Points, in no order, along strands that fork and pass close to each other.
In the rows, 100 means zero.
Points whose rows are less than 48.2 apart are linked; no others are. Some points are linked to none.
<440>: [ 67 125 134 111  74  74 130  66 107 111 133  76 102]
<323>: [ 85 112  62 132 117  88  98  89  74 108  85 167  79]
<239>: [ 98 115  59  59 101 135  84 125  88  81  73 108 110]
<523>: [ 64  86 146 123  82 108  84  78 113  68  88 128  78]
<45>: [ 62 135 124 102  89  86 131  90 101 112 134  62  99]
<347>: [ 86 122  72  55  92 134  65 126  86  92  77  99 122]
<268>: [ 71 120  87 123 106  90 101  92  74  90  82 176  72]
<22>: [109 119  90  93 107 108 126  95  77 116 131  44 120]
<46>: [111  99  58  75 120  72  88 108 143 110  70 102 120]
<215>: [114 113 101 135  92  82 100 112 141 117  79 145  83]
<509>: [127  78 132 131  96  78 107  95 122 105  97 118  82]
<63>: [ 91 125  96  80 115 110 127 110  71 107 147  42 113]
<40>: [106  68  82  77 119 115 126 104  74  74 149  62 114]
<58>: [112  50 113 126 126  92 107 108  91  72 106  91  82]
<365>: [118  93 131 139  90  77 104 104 134 110  87 133  79]
<103>: [ 64  92 134 126  96 101  84  99  96  58  80 138  70]
<362>: [ 62 113 127 129  90  90  92 100  96  69  72 157  66]
<134>: [131  84  91  84 103 122  99 105  78 104 125  66 122]
<555>: [ 99 126 109  75  91 100  64 100 105 146  72  78 117]
<105>: [ 98 112  54  67 115 131  88 118  91  80  75 125 100]
<597>: [124  85  66  91 114  78  92 125 143 116  65  97 105]
<556>: [139  74  84 107 111  87  98 127 135 120  72 100  95]
<464>: [123  75  87  84 111 125 110 103  76  86 135  68 125]
<324>: [ 93 110  42  77 131 132  91 100  73  85  72 138  91]
<455>: [ 92 113  51 117 120  97 101 100  74 105  75 152  82]
<9>: [ 67  84 117  93  88 111 109  69  88  79 134  84 100]
<43>: [111 103 100  84  85 132  72 120  88  96 100  92 120]
<381>: [122 112 120 106  75  91 106  81 102 139 110  81 114]
<580>: [102 115  89  72  89 137  66 124  79  96  95  86 122]
<16>: [ 67 129 105  77 111 105 128 107  78 103 148  46 106]
<459>: [113 113  96 118  85  84  94 107 148 127  72 132  93]
<125>: [ 66  99 144 113  61  94 102  50 109  99 118 106  94]
<453>: [101  82 120 107 105 118  88 111  95  65 104 114  95]
<104>: [126  99 123 115  77  83 109  78 111 125 116  85 108]
<541>: [ 75  81  89  78 104  86 139 115  96  85 147  50 101]
<301>: [123 106  94  91  96 108 112  94  81 116 122  54 122]
<545>: [107  66 117 109 118 113  96 111  93  67 107 101  93]
<470>: [ 75 102 141 111  65  80 121  54 110 101 125  91 102]
<42>: [ 93 121  86  65  95  85  65 108 124 130  71  91 123]
<123>: [ 68  88 148 119  70 107  93  59 114  82 105 120  88]
<475>: [150  69  95 117 111  84 105 123 124 115  85  96  92]
<151>: [132  81 132 118  91  80 117  80 119 106 113 102  97]
<190>: [ 91 115  42  99 127 117  94  94  83  98  72 144  86]
<30>: [108 129 119  82  97 115  74  87  88 143  80  61 116]
<78>: [ 69 123 107 123 100  89 100  95  92  78  75 167  68]
<262>: [106 102 104  95  89 127  81 122  97  79 101 117 105]
<156>: [145  61 102 127 124  86 108 129 106 100  95  98  86]
<579>: [118 125 119  98  82 104  97  79  92 144 101  63 116]
<210>: [136  54 105 127 130  84 110 121  96  84 105  95  88]
<198>: [ 90 117  69  64 106  71  80  99 134 118  66 103 128]
<396>: [ 92  79  83  77 110  96 135 104  86  83 153  52 112]

A fork is a point with three links, a tip a point with one. Leave the first point through the second and follow the links. Name the first fork or tip that comes.
<22> / <301>: <541>
<151> / <509>: <459>
<362> / <103>: <45>

Name the points in between on the shortest way along the links from the first point to the second, in order.
<16> / <134>: <63>, <22>, <301>
<190> / <347>: <324>, <105>, <239>
<440> / <523>: <470>, <125>, <123>
<156> / <46>: <475>, <556>, <597>
